Points on a hilly landscape, in no order, each with its height.
A climber steps from a point to the highest of its 2 nearest points, and stops where none of them is higher. Distance is the straight distance between rows; heights are no part of it.
K186: 127	110	104	101	106	116	100	114	97	99	64	97	69	134	107	99	114	84	90	61	97	90	100	123	137	110	69	109	118	73	121	108	104	107	113	95	78	61	107	138	109	86	94	92	89	98	89	73	151	107  (h 0.49)
K837: 94	102	115	133	90	72	85	94	108	112	79	115	98	121	95	93	107	95	109	102	76	88	93	86	124	141	89	121	83	112	80	118	119	120	109	94	94	113	88	87	102	107	86	101	105	115	95	129	111	129  (h 4.55)
K309: 111	85	95	85	76	93	102	106	89	89	97	84	81	109	98	99	100	100	111	102	86	86	121	97	115	58	119	83	103	92	85	81	127	104	99	107	115	108	102	113	116	89	106	88	103	108	109	81	54	95  (h 4.32)
K840: 81	118	132	121	140	91	87	85	114	119	114	92	103	142	80	87	98	129	87	90	89	70	100	128	141	133	76	113	97	109	101	117	81	123	111	100	102	96	115	122	106	92	47	106	127	96	92	144	142	136  (h 2.30)
K138: 59	122	92	97	117	102	127	88	109	84	114	82	92	85	99	98	99	122	83	86	111	117	107	106	117	107	94	106	92	94	125	115	91	134	129	124	85	88	123	121	96	80	105	91	111	102	111	123	101	98  (h 5.73)
K993: 102	93	101	99	57	83	87	116	89	88	88	96	113	108	113	105	78	72	100	109	68	95	115	79	105	77	104	120	115	118	69	89	135	111	102	98	133	128	73	82	109	121	115	88	99	142	108	92	64	101  (h 5.57)
K804: 113	99	72	93	79	134	90	110	114	79	135	105	103	71	92	109	62	99	112	121	82	96	103	107	56	82	114	70	109	122	104	75	63	69	82	80	100	103	84	73	87	124	89	133	83	129	122	95	109	57  (h 0.68)
K992: 102	81	115	86	112	98	97	102	97	94	120	84	115	87	64	86	83	117	108	106	106	79	86	91	112	79	121	93	93	86	59	88	114	72	81	102	140	112	113	101	94	105	65	116	116	80	92	94	44	103  (h 1.08)
K419: 84	103	110	84	110	99	115	109	88	104	68	123	132	75	98	91	102	98	84	94	127	98	84	83	109	101	108	126	115	86	71	99	130	89	108	126	131	135	79	101	84	118	122	89	73	94	88	113	54	89  (h 4.38)
K726: 106	78	75	91	67	91	97	99	116	109	128	103	100	97	98	128	94	104	121	129	95	102	106	101	48	67	129	48	92	118	104	74	66	75	80	90	88	116	79	86	92	100	119	117	89	108	110	76	77	84  (h 5.49)
K550: 114	91	115	87	114	102	107	101	86	108	77	117	98	87	74	105	127	111	98	93	133	83	76	109	88	105	108	91	103	82	94	101	90	63	89	97	84	95	109	110	98	96	101	115	87	79	86	89	100	103  (h 4.46)
K641: 77	94	97	127	99	87	102	73	101	91	107	104	79	96	87	113	127	111	122	114	108	106	97	98	82	124	110	78	52	113	93	115	71	111	110	98	63	117	102	93	99	89	106	113	110	93	96	113	84	129  (h 7.18)
K794: 96	101	113	106	128	73	101	96	92	130	75	144	125	110	120	76	104	89	91	110	129	106	90	78	103	132	93	144	131	90	98	105	111	91	79	92	114	104	94	72	86	106	110	86	102	88	94	98	139	123  (h 2.53)
K709: 80	92	107	84	87	99	117	99	84	98	65	106	68	84	91	128	137	120	104	89	116	111	92	91	90	84	114	80	64	96	94	97	80	89	115	116	62	131	86	127	111	101	138	101	76	90	75	93	68	104  (h 5.34)
K79: 65	99	82	132	62	92	106	104	118	62	91	105	58	85	94	107	96	92	128	105	85	113	103	88	103	129	96	90	55	112	104	124	90	122	127	91	53	113	95	102	107	104	115	122	98	137	120	108	95	106  (h 3.31)
K605: 103	101	107	137	61	89	81	94	106	88	113	93	73	112	93	112	104	114	121	104	56	85	105	94	123	116	91	103	60	119	89	117	104	108	121	74	80	101	99	88	113	107	83	127	119	109	100	120	98	115  (h 5.11)
K596: 110	103	82	79	64	126	104	105	104	115	110	90	122	86	131	124	85	91	81	113	91	131	115	104	71	62	116	98	124	116	116	75	97	79	84	91	110	94	79	90	96	104	123	106	84	107	108	77	90	61  (h 5.55)
K787: 95	104	97	99	108	65	86	105	100	112	108	88	114	118	135	92	100	67	86	97	93	113	124	85	97	94	93	106	131	99	125	94	138	137	111	110	110	99	101	91	111	79	122	49	103	131	99	114	108	106  (h 1.07)
K212: 79	124	99	96	80	114	125	97	105	93	94	100	80	94	118	93	90	121	71	89	87	116	96	95	143	114	83	140	96	94	118	121	112	123	134	90	97	82	115	115	96	116	90	107	106	111	118	126	134	88  (h 3.07)
K436: 85	92	95	92	126	83	107	97	97	109	90	124	134	86	102	78	95	78	90	98	138	104	99	84	85	108	101	118	115	91	91	99	110	110	92	127	132	124	94	83	85	98	122	77	88	90	99	102	72	105  (h 4.74)
K218: 67	92	96	118	81	86	96	79	99	91	102	96	79	90	95	121	123	101	120	119	89	117	110	85	68	106	116	79	51	122	97	108	85	113	113	108	68	133	91	89	111	87	138	104	112	112	98	103	63	129  (h 7.84)
K666: 61	110	83	112	74	118	115	108	115	81	108	90	113	68	124	126	72	92	90	104	88	132	108	97	90	94	98	110	93	126	120	120	97	120	119	118	89	111	84	101	95	110	137	99	86	130	113	117	77	81  (h 6.47)
K737: 90	122	126	124	131	99	90	97	123	114	107	97	118	142	95	94	91	105	91	88	79	80	105	127	115	129	78	106	114	115	104	112	88	136	108	110	97	95	102	120	107	95	60	88	106	120	94	134	154	126  (h 2.42)
K562: 70	85	81	86	98	75	122	86	89	91	84	111	60	95	82	97	123	105	122	103	125	116	106	89	80	97	118	67	70	85	94	96	81	110	109	116	67	122	95	113	105	92	138	93	82	104	99	93	62	117  (h 4.93)
K637: 132	97	105	97	101	97	90	101	90	118	97	76	94	127	118	103	111	86	101	76	82	91	116	104	115	77	97	96	118	95	101	92	111	105	89	100	102	74	99	114	120	86	97	77	106	89	88	80	109	96  (h 3.54)
K73: 136	101	79	71	90	126	100	106	100	91	121	93	103	84	97	85	70	102	95	109	87	104	97	103	92	69	113	85	120	96	89	76	104	79	73	92	135	79	104	87	96	112	83	113	99	103	112	80	92	60  (h 1.72)
K44: 95	132	115	98	113	110	111	103	102	100	69	90	88	125	122	117	111	91	73	64	97	107	106	114	126	116	73	115	113	87	137	112	103	123	123	117	79	79	106	139	103	72	116	70	96	90	88	94	149	111  (h 0.60)
K467: 85	97	89	85	130	79	103	102	102	101	129	95	115	94	99	47	75	82	73	106	126	103	100	87	110	99	84	109	105	85	106	100	125	124	95	116	155	85	116	74	101	93	97	70	130	97	118	101	104	104  (h 1.28)
K601: 112	103	84	58	118	130	103	108	96	87	135	71	118	88	87	72	60	111	82	102	102	112	100	107	107	62	107	87	115	91	89	80	113	84	81	117	162	81	108	96	96	104	70	105	111	87	119	86	74	72  (h 1.56)
K308: 120	115	103	117	128	104	78	95	108	120	111	86	104	135	112	97	93	93	93	79	84	79	108	126	105	106	87	92	119	108	125	102	79	134	93	105	93	67	108	123	113	77	71	76	117	94	97	112	148	121  (h 2.60)
K276: 118	88	101	100	132	100	83	106	97	103	114	94	147	121	90	92	87	81	118	101	103	72	109	107	85	81	117	83	128	103	77	93	99	110	80	130	141	115	91	98	97	91	77	72	98	99	90	96	65	109  (h 4.02)
K727: 97	95	81	130	61	85	105	109	110	77	91	113	60	98	90	89	86	86	129	111	87	98	106	84	94	123	99	90	71	112	98	109	97	108	106	77	72	105	98	77	100	111	107	119	83	133	121	107	101	99  (h 3.46)
K561: 107	81	105	101	145	93	91	97	98	105	103	113	132	105	78	84	102	85	112	101	131	81	86	106	77	120	110	96	116	92	86	102	79	82	68	107	119	108	102	93	93	98	84	95	98	70	88	98	92	113  (h 3.43)
K934: 132	97	130	90	108	122	91	85	81	125	89	75	125	107	116	143	142	119	85	92	100	100	93	111	101	87	91	125	98	105	103	106	93	71	92	88	101	91	96	125	108	81	96	103	104	49	63	98	106	96  (h 1.87)
K38: 78	93	91	121	50	83	95	101	113	87	114	97	91	98	108	134	96	82	120	121	86	110	108	87	79	97	110	91	68	126	106	107	94	112	112	93	78	123	82	86	105	96	133	106	101	127	112	100	66	107  (h 7.17)
K525: 83	108	89	115	75	123	98	105	114	82	115	82	134	99	124	135	70	87	97	107	69	119	112	104	81	79	102	111	113	133	108	109	98	114	111	114	98	117	81	97	101	112	109	91	91	127	104	124	78	82  (h 6.98)
K331: 111	92	64	94	74	101	110	121	109	81	96	97	75	110	101	85	82	78	112	88	92	103	111	108	92	85	111	61	113	92	113	89	97	113	102	105	87	90	100	117	102	109	108	106	74	126	114	86	104	76  (h 4.69)
K496: 138	109	110	100	130	134	97	111	100	99	92	71	92	114	81	105	110	104	105	66	103	75	90	146	113	106	85	85	112	80	116	105	79	93	101	106	77	56	114	143	110	79	78	104	97	79	87	78	131	101  (h 0.26)
K196: 76	99	98	131	111	87	110	81	104	96	106	116	91	102	102	92	106	108	110	104	112	102	100	97	99	134	100	102	83	105	107	123	83	123	112	102	70	104	112	95	89	95	90	103	111	104	107	119	111	123  (h 6.59)
K932: 133	88	116	73	85	133	108	112	91	81	80	93	69	90	97	159	121	120	105	92	91	95	87	123	83	77	93	74	93	94	110	94	87	65	110	86	72	96	99	117	109	118	104	131	78	90	75	85	94	72  (h 5.32)
K74: 49	115	93	118	125	86	115	75	114	87	132	98	94	91	98	80	101	116	91	101	109	121	104	99	107	130	93	108	80	106	129	124	89	131	123	105	89	91	125	94	89	78	103	94	128	100	113	125	122	118  (h 6.14)
K126: 102	92	111	108	90	84	80	102	95	113	95	102	129	112	108	103	100	85	99	103	80	84	115	88	109	92	98	122	119	110	68	98	133	121	100	115	126	127	80	88	107	109	96	77	95	121	88	111	62	118  (h 4.98)
K209: 124	119	81	85	80	142	96	104	105	89	115	107	102	63	107	114	74	117	91	122	84	112	83	109	71	90	98	93	114	117	119	92	87	69	88	76	97	85	101	83	95	132	93	139	89	113	118	102	136	49  (h 0.61)
K725: 67	110	94	133	63	117	102	106	122	69	112	94	85	82	98	125	81	99	113	101	67	108	96	102	108	111	83	106	62	127	105	123	90	123	130	89	73	103	92	99	101	116	104	125	98	132	108	124	93	97  (h 3.17)
K495: 81	105	83	100	116	67	87	103	102	103	125	94	102	109	117	60	91	83	79	105	106	112	122	85	99	101	83	104	110	93	120	92	128	134	104	102	129	86	111	73	98	85	110	62	117	123	116	109	115	105  (h 1.18)
K767: 85	115	99	107	98	112	95	92	114	96	108	96	121	104	131	119	88	102	85	100	77	111	102	106	94	107	85	122	106	130	117	110	93	124	113	102	101	101	90	104	90	103	100	89	102	110	102	122	119	95  (h 6.36)
K836: 109	112	124	112	109	133	95	79	92	114	89	90	115	112	119	151	134	129	84	89	95	110	87	113	104	98	81	125	87	111	117	117	81	93	115	92	87	103	104	124	101	86	92	109	106	56	75	120	126	106  (h 1.99)
K401: 141	97	126	70	121	116	100	91	82	123	99	55	123	108	96	103	116	113	78	83	105	89	87	110	125	79	104	123	104	83	93	82	105	67	80	95	123	63	106	122	107	83	97	92	129	51	71	68	92	100  (h 1.57)
K398: 97	94	83	104	70	77	112	84	93	107	112	118	88	88	111	87	106	102	107	133	91	125	104	73	86	104	111	108	86	114	103	88	101	89	94	71	88	100	102	61	97	101	113	119	112	104	117	91	103	86  (h 6.26)
K655: 75	97	84	88	134	113	122	102	108	72	115	101	106	75	70	65	77	117	102	88	134	96	87	106	104	101	100	78	86	81	96	101	83	105	108	123	125	98	130	99	86	114	82	111	96	91	124	112	73	91  (h 3.74)
K736: 108	96	89	84	132	99	103	91	103	97	135	80	115	98	91	63	70	102	92	91	111	91	105	99	108	85	105	90	113	89	97	90	107	100	78	110	150	79	117	91	102	94	76	89	125	79	105	93	96	100  (h 1.41)
K463: 95	118	122	84	108	99	97	104	99	113	83	80	105	125	128	103	102	106	67	72	81	87	114	103	146	90	76	126	113	91	108	104	135	136	123	121	120	98	105	131	120	89	109	62	110	107	85	120	98	111  (h 0.80)
K935: 91	82	76	86	81	93	98	92	109	97	130	106	112	85	82	108	91	104	116	133	112	122	101	91	64	81	128	69	80	110	85	80	75	80	78	100	124	122	89	73	90	113	114	118	91	104	124	84	62	82  (h 5.85)
K872: 66	107	89	121	96	87	103	101	104	92	92	132	115	78	93	84	83	84	111	125	95	114	91	77	100	146	97	142	82	113	88	124	112	109	104	86	96	119	84	62	84	130	115	124	89	122	117	115	111	100  (h 4.12)
K773: 142	102	126	74	121	138	105	96	78	122	78	67	117	93	97	121	132	105	83	84	113	100	79	129	101	88	98	122	114	82	95	97	104	53	88	88	100	78	95	123	106	92	113	104	107	54	70	72	92	81  (h 1.73)
K918: 110	108	104	77	89	97	107	119	92	114	59	133	116	82	115	86	91	89	94	104	118	109	85	83	109	101	98	127	135	85	80	94	135	88	93	93	116	111	86	81	94	134	127	94	77	113	97	93	107	69  (h 2.22)
K958: 81	110	129	121	125	79	83	81	103	124	121	91	103	122	94	97	116	121	89	99	96	86	102	102	128	121	87	122	83	111	106	117	100	116	109	99	100	99	117	107	108	78	72	91	137	84	86	132	121	141  (h 2.19)
K990: 98	96	111	99	109	76	82	110	97	110	89	78	107	129	126	101	110	75	91	88	82	87	124	88	119	87	91	111	126	98	104	91	145	140	115	130	112	110	102	124	124	77	118	42	110	120	84	108	88	119  (h 0.94)
K665: 88	109	119	96	109	112	101	106	98	108	74	117	127	84	92	101	105	112	86	90	113	90	75	98	112	111	97	132	107	86	80	115	120	93	111	106	105	118	95	107	85	128	93	114	81	90	86	118	79	101  (h 4.06)
K440: 58	113	89	97	100	122	120	96	111	84	107	94	113	63	112	107	92	106	79	90	107	130	100	103	94	92	105	108	93	107	120	115	87	121	127	121	98	102	100	113	92	107	121	104	96	101	115	118	78	80  (h 6.07)
K672: 86	86	95	108	108	54	90	105	103	92	90	112	82	110	90	58	100	73	113	102	106	89	116	74	121	107	94	102	102	75	83	102	143	131	118	110	117	118	105	83	108	87	103	72	107	121	106	105	72	125  (h 3.82)
K392: 92	107	115	139	70	86	65	99	115	97	97	99	89	128	103	118	107	102	110	100	47	93	107	91	135	125	75	121	66	121	87	124	124	128	123	86	97	110	87	85	114	99	86	110	106	118	93	132	112	120  (h 4.82)
K657: 99	90	121	124	117	77	86	93	85	117	61	137	99	110	105	109	138	87	116	96	123	89	90	88	95	129	101	115	106	91	85	106	107	90	100	99	70	131	83	103	96	103	108	93	79	83	71	107	110	132  (h 3.63)
K285: 107	88	101	102	149	88	90	94	96	129	101	116	132	108	92	81	105	75	100	98	148	99	93	110	77	118	105	91	120	89	117	99	78	89	74	108	106	91	101	92	90	81	101	83	103	65	93	83	119	130  (h 3.25)
K883: 98	100	95	102	107	73	104	109	87	118	66	143	107	105	112	62	99	71	105	108	126	104	104	78	102	121	95	131	129	84	91	102	127	100	90	100	107	111	88	78	92	118	118	87	86	109	104	94	127	101  (h 2.39)
K125: 102	87	91	103	83	58	90	114	101	102	86	110	69	123	110	60	93	68	106	109	83	100	126	70	119	115	89	108	109	90	96	98	154	129	103	90	105	106	100	79	108	98	108	71	100	142	112	98	107	113  (h 3.50)
K828: 122	89	81	74	58	110	101	104	108	106	118	89	99	101	101	130	88	98	100	116	85	107	117	108	65	46	121	67	109	113	105	64	80	70	84	91	104	100	75	106	104	93	120	114	85	107	113	65	77	62  (h 5.17)
K200: 83	80	77	99	114	72	107	91	98	98	98	109	76	105	75	66	108	90	124	97	135	98	108	94	82	99	110	55	84	72	94	96	91	118	95	118	91	113	104	95	108	82	112	83	94	101	113	89	65	122  (h 4.56)
K498: 111	93	117	107	144	94	97	102	86	129	73	130	125	110	102	105	132	80	107	94	142	87	91	107	75	124	104	112	123	88	103	107	89	83	78	109	81	113	86	113	90	85	113	88	83	66	67	85	116	123  (h 3.39)
K37: 118	79	94	95	96	95	89	101	99	90	145	84	106	104	64	86	81	107	122	129	87	83	106	85	103	76	131	70	92	107	60	77	102	71	75	100	149	112	106	75	91	102	62	105	123	97	111	83	62	109  (h 0.95)
K405: 119	105	108	72	101	138	105	120	101	104	80	118	124	63	103	127	96	109	98	108	106	101	75	123	73	94	100	99	134	90	108	98	100	56	89	92	92	91	100	96	93	128	102	130	77	111	93	91	124	70  (h 0.47)
K206: 103	89	120	121	93	82	99	103	83	100	57	133	74	108	94	124	142	92	131	107	118	90	88	82	78	131	110	93	92	93	81	106	103	78	102	87	54	139	86	100	96	110	120	111	71	98	70	100	106	118  (h 3.86)
K477: 117	107	89	71	89	131	114	108	95	116	84	93	122	82	132	121	102	96	86	97	104	123	99	108	86	68	111	113	128	99	113	95	106	75	90	97	100	88	88	106	97	109	129	99	86	88	100	80	106	64  (h 6.00)
K41: 94	94	78	128	96	91	93	97	111	85	119	115	85	91	99	94	88	87	131	113	88	98	102	100	74	118	110	77	98	113	100	101	79	101	99	83	79	105	102	81	87	109	91	116	88	121	116	109	111	97  (h 3.64)
K166: 101	105	100	77	138	111	121	109	84	100	73	123	100	70	68	86	126	114	92	86	158	97	69	115	92	116	99	95	96	60	103	104	73	71	95	109	82	98	116	113	88	102	108	117	91	68	95	78	99	107  (h 4.18)
K12: 115	83	112	109	77	101	97	96	90	108	78	113	86	104	104	130	132	104	119	112	100	92	87	99	76	101	104	95	91	109	95	97	88	70	93	78	63	111	98	97	109	108	109	112	81	91	78	96	118	99  (h 4.11)
K789: 127	71	116	68	115	91	107	107	88	93	106	95	83	98	61	81	101	116	116	101	114	73	89	96	113	79	121	76	97	75	63	74	105	63	81	101	129	95	119	107	107	105	70	119	104	80	95	76	62	100  (h 1.21)
K35: 86	115	126	109	114	94	105	85	86	123	75	128	93	123	115	102	123	113	70	93	113	106	87	85	125	134	84	145	99	91	120	120	110	100	110	80	87	94	110	106	87	92	93	89	116	78	91	107	162	126  (h 2.77)
K680: 47	108	78	119	99	106	109	95	120	60	130	86	85	80	84	94	79	107	119	102	98	113	117	109	100	103	104	72	71	110	111	117	80	139	130	120	90	102	108	97	105	101	100	108	111	119	131	112	67	98  (h 2.81)
K449: 73	105	94	110	90	107	104	107	112	86	95	128	129	57	90	120	93	102	114	130	103	114	76	86	82	134	101	121	81	116	88	125	85	87	103	92	87	127	86	67	83	138	111	138	85	108	112	117	91	87  (h 3.94)
K18: 81	107	104	94	105	82	116	99	94	95	91	110	83	86	98	66	100	108	90	87	121	102	98	86	127	105	98	111	93	82	97	103	122	115	116	107	104	94	113	103	101	101	105	83	103	102	109	103	90	105  (h 3.45)
K188: 133	92	108	100	135	99	83	108	94	123	96	113	149	107	95	98	97	89	110	101	109	77	88	109	78	99	105	90	138	100	84	96	93	81	66	113	118	109	85	91	94	111	80	85	88	89	78	103	98	99  (h 3.66)
K318: 118	95	99	124	57	94	75	86	101	89	134	87	68	118	99	107	91	101	113	120	44	86	110	87	106	98	105	87	74	135	88	93	100	95	91	70	96	95	103	78	109	93	68	120	126	110	104	106	108	108  (h 5.46)
K886: 131	114	88	69	64	125	99	110	92	100	103	98	99	83	119	95	70	107	75	117	71	117	99	97	101	67	100	117	124	110	94	67	121	83	81	72	133	78	92	86	101	128	90	115	92	124	123	92	107	48  (h 1.89)
K866: 122	83	96	110	91	100	74	115	98	69	136	94	116	84	52	105	71	106	128	125	69	70	93	99	90	94	121	76	84	112	61	81	85	72	84	96	135	120	101	76	89	118	63	137	114	119	111	95	60	109  (h 0.84)
K546: 74	106	93	97	142	110	124	98	101	101	101	111	102	77	71	69	98	107	97	81	152	94	87	108	99	113	101	85	88	73	104	104	73	98	99	122	103	99	115	122	90	92	105	97	97	71	107	93	80	109  (h 3.92)
K341: 127	113	123	90	139	131	93	103	104	106	116	56	111	118	85	111	96	131	91	72	87	72	88	145	121	99	86	94	100	100	109	106	74	99	94	106	96	64	115	138	107	85	55	106	118	75	81	109	118	104  (h 0.15)
K668: 147	83	119	72	114	97	96	97	85	111	100	71	99	108	85	87	106	100	96	96	107	84	94	97	117	65	123	96	114	81	75	69	110	63	73	91	135	80	109	115	114	90	86	99	122	72	84	61	71	96  (h 1.39)
K518: 69	105	98	124	74	116	105	90	111	66	123	81	72	96	85	118	98	121	112	108	77	100	106	102	116	96	105	87	63	118	102	119	91	121	123	106	72	102	110	113	108	95	99	117	116	104	106	119	67	109  (h 3.00)
K909: 106	92	126	115	123	87	72	100	95	115	89	89	133	126	95	107	106	93	114	92	96	73	104	106	105	96	101	106	120	109	75	102	110	117	98	127	119	129	83	115	104	83	84	73	103	98	67	114	65	123  (h 4.48)
K701: 123	84	108	90	81	90	104	106	88	100	87	81	60	120	116	106	120	102	102	81	88	91	112	101	129	73	98	94	104	88	100	82	131	103	102	103	95	88	104	126	121	90	104	88	100	92	85	82	82	97  (h 3.89)
K808: 94	112	107	120	131	111	92	83	116	117	124	92	143	116	111	118	100	122	95	102	95	103	93	123	89	122	94	109	109	123	125	118	60	106	98	104	98	88	99	100	89	87	70	102	123	79	92	132	151	111  (h 5.64)
K608: 84	77	80	85	115	97	104	91	108	93	124	111	122	82	70	84	92	105	107	121	136	118	97	90	73	92	121	71	87	92	88	92	81	82	84	107	135	120	100	76	87	107	105	107	94	82	111	90	66	96  (h 5.48)
K805: 85	86	93	103	53	75	101	87	101	103	108	112	83	92	106	119	120	101	117	138	94	126	109	75	72	97	117	91	69	137	97	91	85	82	95	75	77	117	82	70	97	104	132	118	98	105	115	95	89	102  (h 6.65)
K878: 119	86	80	108	89	114	79	108	109	71	139	98	101	92	70	108	70	100	123	125	73	82	97	109	68	90	118	62	97	118	88	78	70	81	85	94	112	110	96	80	93	119	76	130	90	127	113	95	77	83  (h 0.75)
K823: 140	111	76	100	99	102	86	91	102	124	115	81	91	116	111	80	110	72	88	91	90	110	116	114	89	100	103	84	124	94	127	87	87	93	75	83	89	51	105	92	105	72	94	86	117	89	107	60	153	94  (h 2.99)
K761: 68	117	77	112	86	112	115	97	117	69	141	77	83	83	101	83	72	109	90	105	80	115	119	101	119	97	92	95	78	115	114	111	99	134	119	103	99	84	124	93	96	107	90	111	122	123	133	116	92	89  (h 2.64)
K938: 95	106	117	107	111	91	101	81	86	129	85	129	123	105	119	105	122	106	82	114	113	120	97	80	97	130	97	145	107	104	109	119	103	89	87	89	100	100	107	79	90	96	101	91	113	77	93	106	154	118  (h 2.65)
K5: 89	109	137	123	117	97	86	76	102	121	104	92	115	128	118	135	130	129	88	95	90	99	99	107	116	120	79	124	68	122	103	117	90	106	115	92	92	121	97	114	105	77	84	92	119	65	66	138	128	125  (h 2.09)
K845: 80	102	100	126	76	74	96	102	105	105	79	125	88	91	103	94	108	92	110	118	97	111	99	72	112	141	93	128	83	104	84	122	125	106	113	82	84	116	91	71	94	118	113	106	98	112	103	113	109	114  (h 4.30)
K21: 93	128	119	100	95	107	116	86	93	109	97	99	88	106	117	112	120	134	69	88	94	112	92	96	138	109	80	136	84	94	128	119	100	99	122	88	89	77	121	117	98	93	89	109	115	76	101	111	150	105  (h 2.92)
K283: 103	85	118	76	82	118	105	110	92	82	76	102	76	79	87	151	123	129	112	98	102	88	77	108	82	86	105	81	72	101	91	95	86	71	112	94	64	127	95	119	101	115	114	130	70	97	83	104	64	89  (h 5.82)
K367: 85	80	81	86	125	82	111	87	102	102	112	110	112	89	89	57	94	84	100	110	151	115	102	88	71	103	103	81	95	73	101	88	100	100	89	124	138	106	113	71	94	92	119	82	102	79	110	88	75	105  (h 5.12)
K98: 128	107	107	67	78	110	102	114	86	118	78	112	116	95	122	91	82	93	91	101	85	111	95	81	108	74	99	133	135	98	76	85	134	81	82	81	136	97	82	86	105	131	100	99	89	119	99	93	100	64  (h 2.06)
K818: 99	121	136	90	111	103	98	99	89	115	73	81	99	129	126	121	131	99	68	67	93	95	106	108	134	95	66	131	102	87	114	106	121	127	122	113	98	90	98	138	117	71	114	66	104	79	76	105	127	116  (h 0.69)
K303: 140	91	112	71	97	112	108	112	89	101	73	112	67	77	83	128	122	117	110	99	114	97	76	114	88	89	103	81	98	80	98	90	88	54	94	75	71	83	113	114	103	110	105	131	83	82	88	64	115	80  (h 4.85)
K255: 123	110	120	104	129	114	96	117	93	103	65	90	73	137	88	101	130	97	94	54	116	71	93	126	125	107	81	104	101	80	118	108	99	103	108	110	64	75	105	153	107	74	93	96	86	84	77	83	120	117  (h 0.38)
K551: 82	121	118	110	119	107	100	84	114	121	107	92	141	107	121	117	107	109	79	94	103	108	103	118	104	116	84	129	110	120	119	117	86	118	110	109	99	91	99	108	96	84	107	82	117	85	92	124	135	112  (h 5.96)
K647: 108	107	88	80	97	115	116	102	97	100	89	95	105	87	112	89	100	91	87	91	115	115	101	111	101	86	102	101	115	87	114	94	107	99	105	106	101	74	106	102	97	103	123	91	93	94	112	78	108	72  (h 5.47)
K776: 87	86	90	110	126	64	95	103	102	95	106	102	79	120	96	65	99	70	130	92	118	86	127	90	97	109	101	71	107	79	93	99	114	135	104	124	102	110	108	98	115	76	93	69	100	109	109	109	78	130  (h 4.17)
K768: 71	89	70	84	104	115	119	112	113	59	115	91	84	76	79	77	71	104	101	98	121	109	107	108	95	82	107	59	88	83	103	91	89	112	114	126	111	101	111	108	94	110	99	109	88	111	129	93	60	80  (h 4.03)
K120: 83	95	64	99	86	108	119	110	115	76	123	87	77	100	107	89	66	88	105	96	103	116	130	109	88	75	111	51	103	93	123	88	92	125	109	120	99	95	103	107	102	94	111	93	90	127	127	90	76	79  (h 4.34)
K707: 93	101	123	109	117	104	106	108	93	102	79	124	101	82	73	90	109	117	101	89	122	82	70	101	121	129	93	118	92	80	85	120	103	89	107	92	90	109	111	109	87	120	76	119	93	91	87	125	106	118  (h 3.81)
K15: 120	98	103	126	96	95	96	103	103	102	95	116	98	106	102	103	102	98	120	98	87	83	94	106	92	112	100	95	103	115	92	101	99	87	91	92	84	106	101	95	99	109	77	107	94	102	88	110	112	105  (h 3.87)
K953: 126	115	89	113	129	102	82	101	102	124	107	100	110	136	107	82	95	80	96	86	93	90	112	124	85	122	93	90	133	92	124	89	74	109	76	97	92	67	97	105	93	79	76	82	107	106	101	88	172	107  (h 2.78)
K742: 121	108	87	95	85	133	95	116	102	92	83	125	101	76	121	125	90	101	100	117	94	108	78	106	72	104	100	101	131	104	118	99	90	65	87	79	75	91	94	87	88	128	112	125	76	115	110	91	156	57  (h 0.55)
K522: 93	101	96	109	56	104	87	105	104	83	106	78	100	109	123	128	81	93	93	103	62	103	116	93	109	66	97	108	99	127	101	93	124	116	113	110	108	114	82	101	113	99	110	90	103	128	105	101	73	102  (h 6.27)
K592: 85	121	106	95	102	94	127	103	89	105	81	118	87	97	113	62	91	110	66	86	118	119	96	93	139	112	85	135	106	79	114	107	120	113	115	100	107	82	115	102	89	113	104	86	103	104	119	105	129	94  (h 3.24)
K810: 147	112	98	89	103	113	94	93	88	123	115	72	101	111	117	105	98	97	85	92	79	97	107	111	103	89	98	108	119	102	105	90	101	94	67	82	120	60	108	105	110	86	84	89	126	80	91	77	136	89  (h 3.23)
K899: 116	91	91	110	61	79	88	88	97	103	128	101	69	105	106	82	100	102	107	124	76	117	118	78	101	98	105	95	77	125	101	83	106	90	86	59	98	88	110	64	106	99	87	109	126	114	115	93	121	100  (h 5.88)
K462: 102	85	80	74	73	100	117	115	101	86	113	91	77	98	96	113	92	101	108	100	96	99	119	104	86	46	125	61	104	97	91	71	99	93	99	104	99	109	93	115	106	97	123	104	87	112	117	74	49	82  (h 4.75)
K163: 120	99	80	84	75	111	124	122	101	91	81	93	70	90	108	84	91	96	102	87	105	113	97	110	109	81	99	81	112	82	108	91	103	91	104	93	81	80	101	121	104	106	113	117	82	106	112	75	118	70  (h 5.04)

Call two points neighbours if one is among the 2 nearest of the other. Go from one point of each pair to the other, from neighbour to neighbour, staying as high as possible. Name the lowest point that can't be avoided.
K935 and K283 -> K707
K12 and K525 -> K285
K218 and K525 -> K138
K477 and K935 -> K828

Where does a climber stop that starts at each point below?
K405 -> K477
K401 -> K477
K742 -> K477
K605 -> K218
K737 -> K477
K285 -> K525
K680 -> K12
K255 -> K283
K736 -> K283
K794 -> K283
